Each row is a point on a tangle of strands that fork, close into loops and nearly touch. The rows are in no order.
Points whose rows are less than 71.5 apart are linked; no others are. Some points are linked to none.
<25>: [ 24 -24  23 -26   4   1  21  -8  21  27  17 -15  -8  11 -28 -36  11 -40
 -37 -29  15   2   3 -18  23]
<37>: [-13  -2  25 -12   1 -20  17 -17  30 -15  32   9  27  13 -27  -6   1 -41
   1   6  -6 -35   0 -13  35]
<1306>: [ 14  13  -4 -29   9  10  13  -7  18 -27  14  35  10 -16  28  -4 -11  27
  19  17   8  -4  19  12 -16]
<460>: [-18  40  -3  21   2  -8 -19 -38   9   0  13 -36 -28   2  -8 -18   9   8
  15 -27   3 -33 -10 -13  21]
<1026>: [-25 -29  -2  13 -44  20  33   7 -12   7 -25   8  -6  18 -27  -8   2 -25
 -14  11  20  14  -8  14   6]
<901>: [ 20   4   5   4  26 -19  20 -22 -22  23 -26   3 -14   5  -9  24   7   2
   7  -3 -19  -6 -13   2  26]
<1722>: [  4  -2  -9  -8 -11  -3  50 -23  17  12 -15  25  13  24  -5 -31  16 -42
 -24  -2  -3 -24 -14  -5  37]
<130>: [ 10 -14  28   2  -6  12  12 -12  10  37 -13 -35 -31 -20  -8 -42  11  10
  -3 -23   9  -2  22  22  -6]
<1896>: [  6  34 -44  13   7   2 -33   1 -14 -19   8 -38 -30   8  22   8  -5   2
  17 -22  -1  12 -19 -10  -1]
<1813>: [  5   8 -25 -31 -39  15  -9  14 -24 -33 -22  -1 -34  -1  -7 -19   5  15
   8   2  26  42   8  -6  17]
<1485>: [ 15 -10  18 -16  14  -6   0  19   6 -34  37   2  29  20   7  25   4 -44
 -17  -3   9   3  12  -3 -13]
<1040>: [  5  -8 -16   5   3   3 -24  31 -16  22 -36   5   5 -20  26   2   1  31
  -6  19 -20  26 -11 -15 -11]
<418>: [-16  13  16  12  -3   0 -42  21 -14 -25  28   4 -13 -21   8   0 -21  27
  19  14  15  14  21  -9 -17]
<1181>: [  8   1  15 -10  32 -12  34  -5 -19  -9  -3  24   7  -7  -8   3   7 -49
  -9  20  -8  -9 -12 -29   4]
<1023>: [ -6  10   0  -3  11  -3 -37  35   9   2   8  14  11 -14  19   5 -14  27
   1  24 -13   4  -9 -26  23]
<310>: [-16  18 -30  -9 -22  12 -28  30 -19 -24 -15  -6 -18 -34   2 -30  -1   4
 -12  12   4  22 -14 -45  22]
<1899>: [  2   2  39  15   8 -31  -1 -29 -12  22  12 -39  -7  -8 -26  -1   6  18
   4 -36  -7 -31   4  37   0]
<1109>: [  6  20 -21 -37  -3  10  26 -20  17 -31   1  40  12  -5  22 -11   0  -2
  14  17   6 -15   2   5  16]
<1328>: [  6 -24 -23 -12  -9   3 -25  18   7  -1  -4 -12   1   8  14   4 -14  37
  16   7   1  46  19  13 -48]
<750>: [-38   4   8  16 -13 -13 -38  18   8   2  -8  12   2 -10  -2  13 -13  33
  17  28 -15   7  -7 -10  39]
<1049>: [ 15  23  25 -13  34  -2  16 -41  -8  -3  19  13 -22 -27   7 -10   1   3
  14  -6   5 -29   9  -3  22]
<226>: [ -4 -22   1  -2  -7  21  25 -11  25  -2  -1  23  26   9  15   5   0  17
  15  18   0  -4  16  30 -54]
<1068>: [-24  10 -10  20 -27  15   1  -1  -2   5  -8 -35 -34   0 -20 -49  19 -35
 -13 -11  11 -12  -7 -30  20]
<691>: [ 40  11 -23 -19  46  -3   9  -8  -2  -6   5  32  16 -13  38  19 -22  46
  15   1 -11  -1   1  12 -55]
<1263>: [ -1   1   9   5  26 -20 -27  18 -13  -8  24  38  15 -10  24  23 -33  49
   8  29  -6   1   5  -2 -39]
<543>: [  2 -17   6  28   0 -29 -10  -1  12  42 -16 -24  11  23  -5  35   4   8
   3 -14 -27   2 -15  26   5]
<1864>: [-29  -2  22   5 -26 -12 -17  -8  -5   0   6 -31 -23  25 -67  -1   9 -27
  20 -18  14  -8  -8 -15  25]
<1467>: [ 21  -6  -4  11  -1 -13 -11   8  14  44 -13 -36   3  28 -11   5  13 -11
 -32 -41 -10   5 -16   0  25]
<1450>: [  9 -21   0 -19 -12  11  28  -7  -7   4 -39  18  12  15 -13   9   5  35
  20  16  17  24  16  36  -7]
<472>: [ 14  -4 -32 -15   0  22  47 -18  15  15 -39  37  10   1  28   2  12  -4
  -5  13 -12 -12  -8  22  -1]
<354>: [-33  14 -17  -3 -12   9  -1   6  -5 -38  12  -1  -4 -14 -14 -35   7 -39
   1  20  14   2 -11 -51  27]
<1719>: [ -6  22 -35  11 -19  20  22 -10  16   6 -11   6  -6  -7  28 -18  10 -18
  -3   4 -14 -22  -7   5  14]
<599>: [ 10  -9   9 -21  18  -2   1   9 -22  -9   4  -4 -22  -3 -33 -16  10 -42
 -11   1  13  15  -8 -44  18]
<1614>: [-32  19  15  44 -10  -5 -15  -1  -6  17  10 -39  -8   6 -14 -13  16 -27
 -11 -21   2 -27  -4  -7 -19]
<1949>: [  6  13  -3  12   6 -22  22 -24   8  32  -1 -13   2  16  -5 -15  20 -24
 -20 -30 -14 -36 -15  -4  27]
<1195>: [ 20 -47  31 -16  -3  24  28  12  25  19   5 -11  13  15 -18  -6   4 -27
 -40 -13  29  19  18   9 -15]
<663>: [ 21 -40  10 -10  -6  38  14   0  47  28   0 -12   6  -1   6 -11   1   5
  -9 -12   7  22  30  27 -38]
<1474>: [ 25 -18 -22 -10  -7 -10  11 -10  19  -4  -6  -6  24  44   8  40  -6   2
   0 -26  -6  21  -5  36   2]
<1470>: [ -8 -16  36   9   0  -4 -13  26  31  46   5 -23   9  -6 -13 -17  11 -11
 -28  -3 -19  -8   0 -22  30]
<874>: [ 19 -20  17 -29  14 -13   5  11 -40  -7 -12  -1 -17   7 -41  10   2 -23
 -14  -8  18  33  -2 -26  12]
<1735>: [-19  -2 -13  27 -35 -16  23 -22   2  17 -17   4  14  44 -13  16   9 -20
 -11 -14 -13 -21 -22  24  16]
<33>: [  6 -22  -4 -27   3  21  12  19  24  28 -37  31  25 -14  16  -4   7  24
 -11  27 -18  10   3   2  10]
<1452>: [-18  40 -12   2  18 -12 -29  -4   2 -29  37  -4  -7   4  -4  19  -9  -3
  19  -9  -1 -26 -16 -29  26]
<482>: [-36 -16   1  22 -25 -13  -6  12 -28  -2 -11 -14   1  29 -41  22   8 -44
 -11  -2   6   5 -21 -14  14]
<139>: [-12 -12  24  25   1 -17 -19   7   7  24  -5 -24   2   5 -11  20   0  19
  17  -2 -18  11   0  15  16]
<992>: [ 21 -27  16 -21 -10  11  39 -20   8  39 -20  -6 -22  13 -24 -26  12 -15
 -32 -28  19   8   6   7  23]
<285>: [  4  12 -10   6 -21  14  25 -25 -10 -27  14  -8 -18  16  -6  -8   4 -35
  13 -17  27  -9   8  28 -25]
<1151>: [ -6  -2 -50  -8  -7  17  -7   9  20  14 -19  23   6 -20  42 -10 -10  36
  11  26 -28  10  -8  13 -23]
<1912>: [ -4 -13  23   0  -4 -14   1 -27  -8  -2  -4  -6 -11  -3 -20  13  -3  33
  41  -1   4  10  17  45  10]
<1599>: [ -5  -2   3  32  -5 -26 -14   5   7  32   3 -35  13  35 -10  30   7 -13
 -12 -35 -22 -12 -16   6   4]
<415>: [ 44  11   6 -16  33   0   8 -17 -26  -6  -9  -5 -24 -18  14  11  -4  24
  18 -15  11  15  14  13 -22]
<1770>: [ -3 -17  15  -5   1   4   6   7  45   6   7   6  35  10  15  16  -7   9
  -2   9 -20   4  11  17   9]
<18>: [-14  12 -14  29   1   8 -21  23 -19 -20  11 -20   3 -10  21   3  -1 -32
 -13   4  -6   3  -3 -27 -28]
<1717>: [ 10 -41   8  -9   0  26 -13  23  26   5   8 -20   2  -2  -4 -10  -5  18
  -2   2  11  40  27   8 -43]
<1847>: [ 21  -4  15 -19  22  -8  24 -13   1 -35  37   2  16   8  -7  14   0 -42
  -6 -17  13 -12   9   2 -10]
<1096>: [ 25   5  28  -8  37 -14  21 -26  -2  19  19 -17 -11 -14  -6 -31  16 -35
 -17 -26  -3 -33   4 -19   9]
<1578>: [ 16  14  13   6  44 -20  -5   5 -28 -11  16  39   2 -17  19  29 -17  27
  11  20  -7 -14  -1 -13 -31]
<652>: [  3  33   2   6  30 -20  18 -44  12   2  21   4 -12 -10   4  -2   2   6
  14 -13 -10 -45 -12  10  33]
<496>: [ 23 -18 -15 -14   1  23 -11  31  -8  30 -40   0  -7 -22  33  -6   7  17
 -18   7 -10  40  -3 -14 -13]
<1463>: [-14  -4   8   9  -9  17  18   8  24 -19  15  16  37   2  16   5   5 -31
  -5  22   3 -17   8   8 -22]
<315>: [ -1  13   3  13  -2 -17   9 -13  33  23   8  -7  16  11   1 -16  11  -5
 -13 -16 -18 -38  -3  11  18]
<710>: [ 19  -3  -9   1 -13   1  34 -44   5 -17  10 -10 -11  18   6  -4   5  -4
  22 -24  14 -16  16  50 -22]
<89>: [  2  10 -11 -10   9  -5  15   2 -12   4 -32  50  20 -17  11   8  -3  31
   6  44 -18 -10 -11  -5  13]
<227>: [ -7 -11   9  -8 -25   1 -12   3  -2 -39  21 -20  -8  22 -31  10  -3 -32
   6 -19  36   9  15   7  -8]
<682>: [ -4  -9   4 -13 -24   4  15 -21  15  -4 -16   5   2   8 -14   3  -2  41
  32   3   7  13  20  50  10]
<1254>: [-37  -5  -8  20 -25  20  -5  22   8 -32  14  20  30 -11  23   7  -7 -14
  -3  33  -1  -6   0  -2 -30]
<598>: [  7  13 -36 -20 -35   7  -6  15 -10 -37  -8  29  13  -1  18 -12 -11  31
   6  29   4  16   1   5 -17]
<554>: [ -2  16  25  18  54 -13 -27  14 -29  -5  36  15  -8 -24  17  25 -15   4
  -1   8  -1 -13   0 -36 -12]
<1170>: [ 42  19  -1 -33  22 -29   5   1 -37 -23 -13  41  -9  -2 -11  17 -15  34
   4  12  -1  -6  -1 -16   1]
<672>: [ -3  23   3 -14  17 -22 -13 -17   8  -8  26 -11   2  12 -20  18   0 -18
  14 -16  -6 -23 -17 -18  36]
<1225>: [  1 -29  -1 -14  -7  38  38   1   4  -7 -18  31  30   7  -2   6   7   5
  -6  20  24   5   8  19 -47]
<1922>: [ -8  21 -36  24 -10   2 -30  20 -42 -19   2 -34 -23 -10  14  11   5 -11
  -5  -7   0  19 -22 -23 -18]
<1101>: [ -4  -4  21  25   1  14 -11   1  19   6  18 -29  -6 -12  11 -16  -2  -5
   5 -10  -4  -3  22   0 -29]
<941>: [ 25 -23   2 -22  -1   6  17   4  33   2   2  14  36  33  17  19   1 -14
 -16  -5  -1  11   1  21   3]
<893>: [ 19  -1   9 -37  15   2  16   9  -2   9 -26  39  12  -4   1  -3   1  17
   3  28  -9   9  10 -15  29]
<1107>: [-25   6 -20  12  -1   5  -8   1   5  -1   5  32   6 -21  40  -5 -19  41
  19  29 -16   2   8   9 -33]
<1619>: [-51  -4   6  17 -36  20 -18  25   0 -20  -1 -11  -7 -22 -19 -18   2 -10
   0  31   2   8   7 -19  11]
<644>: [  8  -8 -20  13  -8 -14 -26  29 -34   5 -27   3   0   0   8  23  -7  26
  -4  14 -18  33 -15  -1 -18]
<318>: [-35   4 -13 -10 -26   4   2   2  -2 -34  11   1   1  14 -26  -5   6 -37
   1   5  12   1  -4 -12  30]
<1681>: [  7   8  25 -18   8 -22 -20   3 -20 -21   9  31   6  -2  -4  18 -25  65
  21  28   8   1  12   5 -16]
<977>: [  6   7  30 -31  38 -12 -15  -1  15  -6  29  24   9 -15   0   4  -8   2
   3   6   1  -4   7 -19  36]
<535>: [ 23   1  -4 -25 -21   5   0  10 -41 -28 -25  11 -20  -1 -10  -3  -3  28
   7  10  26  25   8   8 -13]
<1003>: [  6   1   4 -17  -3 -19 -12  -8  15  -8  12 -19  -5  25 -18  14   3 -11
  10 -24   4   3   3  16  34]
<1551>: [ -2 -28 -15 -16 -11  40  33   9 -14   6 -44  41  23 -11   0  -3  22   3
  -5  30  15  11  -4  11 -43]
<1197>: [ 32   4  -6 -11  14  17  17 -12 -18  12 -24 -16 -38 -12   5 -33  13 -29
 -12 -19   6   8  -3 -16  10]
<1320>: [-18  19   0   4  16  -3  16  -2   1  -4  -4  51  22 -20  19   9 -11  16
   8  40 -14 -30 -11 -10  26]
<1768>: [  6  -6  13   7  13  11  -7  16  21  50 -14 -23 -14 -19  10 -28  11 -14
 -31  -3 -22  -5  -7 -27  31]
<1429>: [ 28 -10 -12 -16   5  32   9   9  -3  20 -37  -4 -33 -23  22 -27  11   3
  -9  -4   1  24   8  -5  -2]
<556>: [  8 -25  16 -17  -7  13   7  19  35   5  14 -11  10  17 -15 -15   3 -38
 -31  -7  15   5  15 -14  13]
<360>: [-27  12 -10  41   5 -19 -37  15  -7  13 -10 -22  -5  10   8  29  -7  14
  12   2 -27  16 -17  -1   9]
<1611>: [-42  -2   5   6 -30   4 -14  14   3   0 -11  -3   0  -8 -17  -9  -6   7
  11  23  -5   7  -5  -6  36]
<364>: [  6  19   6  14  33 -21   5 -18 -28   5  -8   6 -18 -15  -2  32  -5  18
  19   4 -14  -5 -13  10   5]
<735>: [  5 -29  53 -18  14 -12   2   6  29  35   3   0  23 -10 -23  -4   2  -1
 -19  -3 -14  -6  13  -6  38]
<1930>: [ -4  25   8  26  48 -28 -22 -11 -14  10  40 -16  -7  -8   4  47 -13  15
  15 -21 -20 -28 -22  -7  13]
<379>: [-37  -4  -6  18 -40  18 -36  36  -8 -29   7 -22 -10 -18  -9  -9  -2   9
   3  16  12  32  11  -5 -19]
<582>: [  0 -17   2  -8  11  23 -30  33  -6   2   5  17   5 -27  21 -17 -15  32
  -3  31   3  26  16 -12 -61]
<191>: [ 32   3  11 -16  36   8  19 -15 -12   3   5  -6 -30 -13 -12 -34  14 -53
 -16 -13   7  -4  -7 -38   9]
<1635>: [-19 -22 -17  23 -47  33  28   7   4  24 -26 -11  -9  10  -3 -21  11 -26
 -31  -3  15   7  -5  13 -13]
<715>: [ 17 -10  32  -9   3  -6  15 -21   7  44 -10 -23 -23 -18 -21 -40  18  -1
 -21 -27   2  -7  14  11  23]
<1612>: [ 37  11  22 -19  34  -1   8 -36 -20  -1  13 -17 -33 -23   1 -10  -2   1
  12 -32  13  -8  18   4   3]
<544>: [-20 -15   5   6 -40  15 -11  16  -4 -25   3 -19 -13  10 -19  -7  -6  -7
   6  -6  19  28  20  19 -20]
<1251>: [ 25 -14  41 -24  40 -10  38 -24 -20  -3   3  15   6 -13 -21   1  12 -31
  -6   4   5 -15   0  -4   1]
<783>: [ 32 -14   4 -23  -3  -4  -4   8 -19  -4 -28   1 -10   8 -13  16  -4  44
  18  -1  13  37  14  21 -12]
<87>: [-25  -8  13  44 -34   1 -15  19   3  21   4 -39  -3  19 -15 -14  13 -21
 -22 -23   5 -11   9   6 -22]
<540>: [ -2  12 -26  12  -5  16  36 -28  18  19 -25  13  -6 -11  35 -26   5   1
  10   2 -19 -23  -2  25 -13]
<839>: [ 13  -1  40 -42  32 -10  12 -29  11  -2  25  11   1 -24 -10  -5  -6   8
   8   0   2 -15  11   0  33]
<219>: [  9 -11  39 -12  11 -21  12 -30 -17  11 -14 -12 -23  -5 -38   4   3  14
  17 -15   8   2  11  24  28]
<1715>: [ 21  35 -20 -19   6 -30 -18  14 -36 -43  11  41   9   3  -3  20 -21  25
  -4  12  -5  -6 -16 -23   4]
<1015>: [ 10  21 -20 -30  -6  13 -24  26  -9 -36   8  10  -5 -19  19 -22  -9  -8
 -10  10   9  12   0 -50  11]
<683>: [-17 -14  10  25 -10  -7  14  -6 -23  -1  -6 -12   2  18 -25  11   8 -50
 -16  -8   6  -9  -9  -7  -5]
<54>: [ 31   0   4 -50   3  20   5  12  14 -16  -1  26  12  -3  14 -11  -6  35
   9   9  18  15  24   8 -19]
<531>: [ -3  -1 -27 -17 -42  17 -22  36 -21 -19 -24   6 -14 -27  -3 -33   1  16
 -14  17  13  36   3 -22  15]
<1363>: [-44   1  25  15 -12   1 -22   6   1 -26  24  11   1 -11  -5   4 -18  19
  24  34   9  -1  20   7  -8]
<1186>: [ -2  -3 -23 -24  -4  22  -3  11  36  13 -17  40  22 -19  31 -13  -4  47
   9  32 -14  12   1   5   3]
<555>: [  5 -18 -32  14 -22  29  24 -10 -10  10 -29  -7  -9  17  15   1   1 -18
 -17 -13   7  13  -3  26 -32]
<878>: [ -4  -9   0  -2  -1   2  48 -18  -6  -1  -3  21  11   5 -16 -28  10 -61
 -14  14   0 -18 -14 -20  15]
<1019>: [-36  14 -16  30  12   5 -48  20  15   0  30   4  -2 -12  33   1 -25  29
  13  15  -2  -4  -2 -27  20]
<1242>: [-25  11  -1  34  12 -14 -31  25 -30  -5   6  -9  10  -9   3  27  -1 -25
 -12  15 -22   1 -24 -37 -13]
<1751>: [  0  39 -41  14  22  -3 -48   3   3 -10  20 -21 -30  -8  28   7  -9  33
  18 -16  -3   4 -22 -21  17]
<1696>: [-15   6  37  18 -15 -28  -4 -21   5  23  14 -50 -19   1 -29 -28  17  12
   5 -47   8 -25  19  27   4]
<855>: [ 25   6 -46   0 -10  17  16  -2 -27  -2 -26  -3 -16   8  24   5  -1  -1
  -5 -15   5  26 -12  12 -13]
<113>: [-17 -17  -8  23 -16  -9  -8  20 -34   7 -31 -11   3  25 -19  38  -1 -12
 -11  -3  -2  20 -26   7   7]
<562>: [  1   0 -17 -13  -4 -10 -12  -6  -4  -3 -20  19  -4   2   5  -6 -16  75
  39  25  -9  21  12  29 -26]
<388>: [-33   1  10  40  16   4 -31   5  22   7  40  11  12 -10  28   7 -19  15
  11  21 -12 -11   4  -3  -4]
<1262>: [ 28   0   9   1  54 -15  12 -18 -15   6  14  25  11 -19  30  31 -14  44
  19  12  -8 -11   3  20 -45]
<367>: [  7 -27  45 -15  18   3   6   6  33  23  -5  10  36  -5  -9  16  -3  21
  -1  14 -12   0  17  13  13]
<1369>: [-31  17 -11  10   4  12 -20  15 -13  -2  -8 -13 -17 -29  -9 -18   5 -28
  -9  15   0   6 -19 -53  26]
<674>: [  0   0   0  20 -37  -7  30 -21  23  21   4 -20  -1  31   1 -28  13  -7
 -17 -44  11 -13  19  42 -18]
<842>: [-10 -29   9  14 -20  12  25  -1 -32   9 -21  -1 -11  22 -27  11   5 -32
 -27 -11  26  21  -6  14 -13]
<1460>: [ 14   4 -14  -3  -6  -8  -5  -6   7 -13   1 -11  -4  20   1  22  -4   4
  18 -19  -1  14   3  22   4]
<1140>: [ 17   6   5  -7  -1  15  25 -19   0 -40  28   0   3   9   7  -9   3 -45
   1 -14  21 -12  14   4 -26]
<673>: [-34  15 -23  36 -29  10  13 -10  14   5 -14   7  10  -8  17 -24   8 -26
 -10  15 -24 -35 -12   4  13]
<1609>: [-25   3 -17  23 -51  13  15  -6  -5  11 -23 -22 -24   8 -17 -43  19 -21
 -17 -16  12  -6  -3   7  16]
<395>: [-12  -3 -32  11 -43  10  -7   7   0 -16   0 -20   6  41  -6  14   7 -42
 -26 -24  11  10 -24  -4   9]
<1755>: [ -4  16  24  20  41 -20 -16 -15  30  19  50 -12  19 -11  25   1  -3  -7
 -18 -21 -16 -47  -2 -16   2]
<59>: [ 28 -40  15 -29  -1  32  36 -14  22  21  -8   6   9  11  -4  -6   6 -12
 -23 -22  24  10  21  29 -25]
<1552>: [ 44  20 -35 -16  27   4  -2   7 -11 -10   3  31   5 -10  39  12  -9  22
  -4   8  -5   4  -3   2 -44]
<95>: [ 12 -22   6 -12   3   6  21   5 -40  -1 -21   3 -11  21 -24  24   7 -19
 -17  -5  23  32  -3  -3 -11]
<1034>: [-12 -34   4  18 -28  10 -25  42   8  20 -24 -20  10   0  -9  13  -3   9
  -9  12 -12  42   6   2 -12]
<880>: [-37  13  -8  23 -27  -3 -21  -4 -10   0  -8 -43 -27  10 -47 -19  14 -28
   3 -17  10 -16 -13 -29  23]
<1029>: [  6 -10  13  13 -15  -6  36 -41  12  11   0 -10   6  12  -7 -16  12   8
  13 -23   9 -24  25  59 -23]
<355>: [  6  10 -36 -27 -31  11  16   1   0 -39 -15  35  13   8  11  -3   2   4
   9  13  11   5  -1  17   4]
<988>: [ 33 -26  18 -50  14  14  25   1   9 -14  -7  23  23   1 -10   4   3   8
  -3   7  24  15  23   6  -3]
<1080>: [-19  15 -49   8 -33  -6 -21   5  -1 -35  11 -21   4  31   0  20   5 -26
   1 -20   7  11 -21   2   6]
<484>: [ -6  -9  24  -1   4  10 -27  31 -13 -23  19  11   1 -23   5  -8 -20  23
   5  24  13  21  24 -15 -44]
<1836>: [ -7  36 -10  -6  16 -21 -29  13 -25 -32  17  17  -3   0  -7  25 -13  -2
   9  13  -1  -8 -20 -35  16]
<1511>: [  3  31 -12  20  43 -14 -36  -9   4   8  39 -17 -22  -6  29  27 -15  33
  21 -25 -10 -14  -9  -5  15]
<1731>: [ 19 -20 -10 -14  13  25 -17  24 -14  19 -26  16  10 -22  14 -11   2  42
  -1  28   0  23   7  -5 -70]
<1545>: [ 37  21 -38  -9  16   8  10   8 -17  -9 -17  11  -8 -11  35   8  -4   4
  -2  -4 -10  15  -8  -1 -19]
<1074>: [-45  12  12  31   2  -7  -5  -5   4 -12  30  19   8 -13  14  15 -15   8
  20  29  -5 -23   0   3   2]
<175>: [ 38   0  11 -34  29 -19  -2   1 -22 -17 -11   5  -7  -7  -3  26  -8  31
  14  -4   3  20   9   6   4]
<1138>: [  1  34  -7   3  20  -8  -5  -2 -27  -9  -4  11 -12 -15   7  12  -5   4
   9  14  -6  -5 -10 -15  12]
<222>: [  6   1  -6  -4   7  11 -25  30  25 -16  31   1  31  -5  27   7 -14 -23
 -23  15 -11   7   3 -26  -7]
<1194>: [-12  19  11  36   8 -24 -10 -11  46  35  38 -11  17   3  32 -17   2  11
 -11 -17 -25 -45   4   6   5]
<437>: [  4  11   8   6  22   9  -6   3  -3  21 -14  -7 -11 -20  18  -4   7  -7
  -8   2 -15  -7  -1 -22  14]
<917>: [  7   4 -26 -16 -18   2   2   0 -21 -17 -29  39   5  -7  10  -8  -9  60
  23  33  -1  11   7  20 -28]
<471>: [-36  35 -28  34  -2 -23 -13  -3   0 -17  14   5   3  12  -2  39 -10  14
  30   9 -24 -25 -30   3  24]
<1005>: [ 38 -19  25 -47  39  -6  29 -13 -13  -9  -2  20  12  -7  -9   6   8  -5
  -3   3  24  -3  13   0  -3]
<547>: [ -6 -18  26 -10 -30   9 -10   6  22   1  11 -41 -27   2 -40 -28   6  -7
  -5 -20  24  11  24  -1  28]
<125>: [ -4   9  20 -28  27 -14 -11   4  22 -14  31   7  19   7 -21   3   2 -31
  -1  -2  -7 -13  -2 -37  42]
<1825>: [  7  -8 -12  -7 -18  12 -15  18  25 -14  17 -23  10  26   1   3  -1 -45
 -23 -21  10  14   0 -19  16]
<204>: [  6  -8 -34  -6   5  -6 -14  -9   7  -4   7   8  12  10  21   2 -20  59
  32  16 -17  29  20  24 -53]
<74>: [ 19   0   3  -7  23  -3 -14  19  12 -17  25  -3  21   6  30  25  -8 -21
  -9  -3  -3   6   1 -11 -18]
<1065>: [ 26  21 -33 -21   3  18 -18  27 -13 -33  11  27  -7 -28  40 -29  -9   8
 -12  21   5   5   2 -33 -10]
<275>: [ 15  -3   8 -18   9 -14  12 -24  -8   9 -15  -6 -13   6 -18  -1   8  -5
   4 -14   0   0  -5   6  41]
<573>: [-38  26 -10  45  -7 -15 -24  -4   7   3   1 -21  -3  10  -4  20  -4   2
  16  -7 -16 -20 -23   5  11]
<1247>: [ 27  13   7  -4  33 -19  25 -33   3  35  -2 -16 -12  -8 -11 -37  21 -26
 -18 -30 -16 -29 -18 -20  32]
<1368>: [ -9  27 -43   9 -16 -19 -26  10  -5 -26   4  -5   4  28  -6  40  -6   0
  20  -8 -13   0 -29   3  29]
<463>: [ -5 -31 -19   6 -33  24  -6  35  14  11 -17  -7  18   3  12   1  -2   1
 -18  12   1  32   0  -1  -9]
<1579>: [ -4  -7  11 -24  -7 -10  -7 -14 -17   0   4 -26 -34  20 -67 -11   2 -25
   6 -28  21  14  -8 -17  40]
<954>: [-20  51 -22  20  10 -11   3 -35   3  -2   6  -8 -21  -2  -2  -7   6   1
  17 -10 -10 -48 -23 -10  42]
<188>: [ -1  12  16  30 -10 -29  18 -35 -15  20 -12 -24 -17  11 -14   9  13   5
  15 -29  -3 -24  -6  36  -7]
<1031>: [ -2 -30  18   9  -2  -7 -22  20  20  27 -18 -10  15   6  -1  25 -13  38
   8  17 -17  35   3  20  -4]
<220>: [-11 -14  19   8  -8  11  21  -9  29 -22  24   3  25   5   8  -2  -4 -10
  13   4   9 -15  22  34 -31]
<1734>: [-32   3 -21  23  -9  -1 -11  20  -5 -12   4  34  32 -16  33   4 -18  20
   1  42 -14  -1  -6  -2 -48]
<284>: [ -4  17  19  32  53 -15 -22 -19  -6   8  44  -4   0 -15  20  23  -9  -7
   2 -14 -11 -37  -6 -21  -6]
<1430>: [ 13 -14  -5  -3  -8  18  44 -12  14  29 -25  21  11  11  15  -2  10 -24
 -27   1  -3 -16 -12   9  13]
<596>: [-22  23  16  25 -14 -10 -18 -25  15  -1  25 -55 -28   4 -12 -25   7   8
  19 -38   7 -27   6   9   1]
<1098>: [-18  11  -6  29 -24 -32  20 -28  -5  14  -6  -9  -1  23 -20  16  11 -14
  12 -19 -10 -36 -10  32  11]
<479>: [-25   0   7 -18 -21 -19  15  -6  10 -12  11   7  10  29 -51  -5   3 -46
   7   8   7 -14 -17 -20  36]
<88>: [  6 -20  -8 -11   5  37  14  22 -18  24 -44  28  10 -31  10 -12  18  26
  -5  28   5  15  -1   2 -62]
<1182>: [ 27 -22  16  -4   1  14   7 -13  34  33   0 -31   0  -7  14 -24   6  13
   1 -27  -5   8  24  34 -24]
<1062>: [ -4 -22  14  26 -29  -2   6  -1  15  26   4 -27  -5  29 -14  -9  11 -11
 -20 -31   9   2   9  28 -17]
<451>: [-30  14  20  12  12 -15   5  -9   9  -7  16  25  21  -9   1  15  -4  -3
   7  28 -13 -32  -4  -5  25]
<714>: [ -6  -8   0  18   5 -14 -16  28 -39  -7 -15   4   9   0  -4  33  -2 -10
  -4  15 -10  21 -15 -16 -13]

A piece is all that can be reached along the links. How many separate loops has the piece of each point below (a circle has one, a figure eight two, a Y none), and how many tips (points with one link)?
<479> | loops 5, tips 2
<644> | loops 3, tips 2
<1074> | loops 1, tips 1
<1306> | loops 1, tips 3
<674> | loops 0, tips 2

A tip is a point with one link. Name the tips that can be reached along the links from each point below, in the order of the rows.
<750> | <227>
<1755> | <1681>, <1579>
<1836> | <1735>, <1065>
<74> | <1614>, <222>
<562> | <1467>, <673>, <463>

A fork is a point with three links, a tip a point with one. Leave the first point through the second and follow the links. Name the first fork or tip that comes.
<582> / <1731> | <1074>
<1614> / <87> | <222>
<472> / <1430> | <663>
<222> / <74> | <1614>
<388> / <1019> | <227>
<54> / <988> | <673>
<1735> / <1098> | <1049>
<139> / <360> | <556>
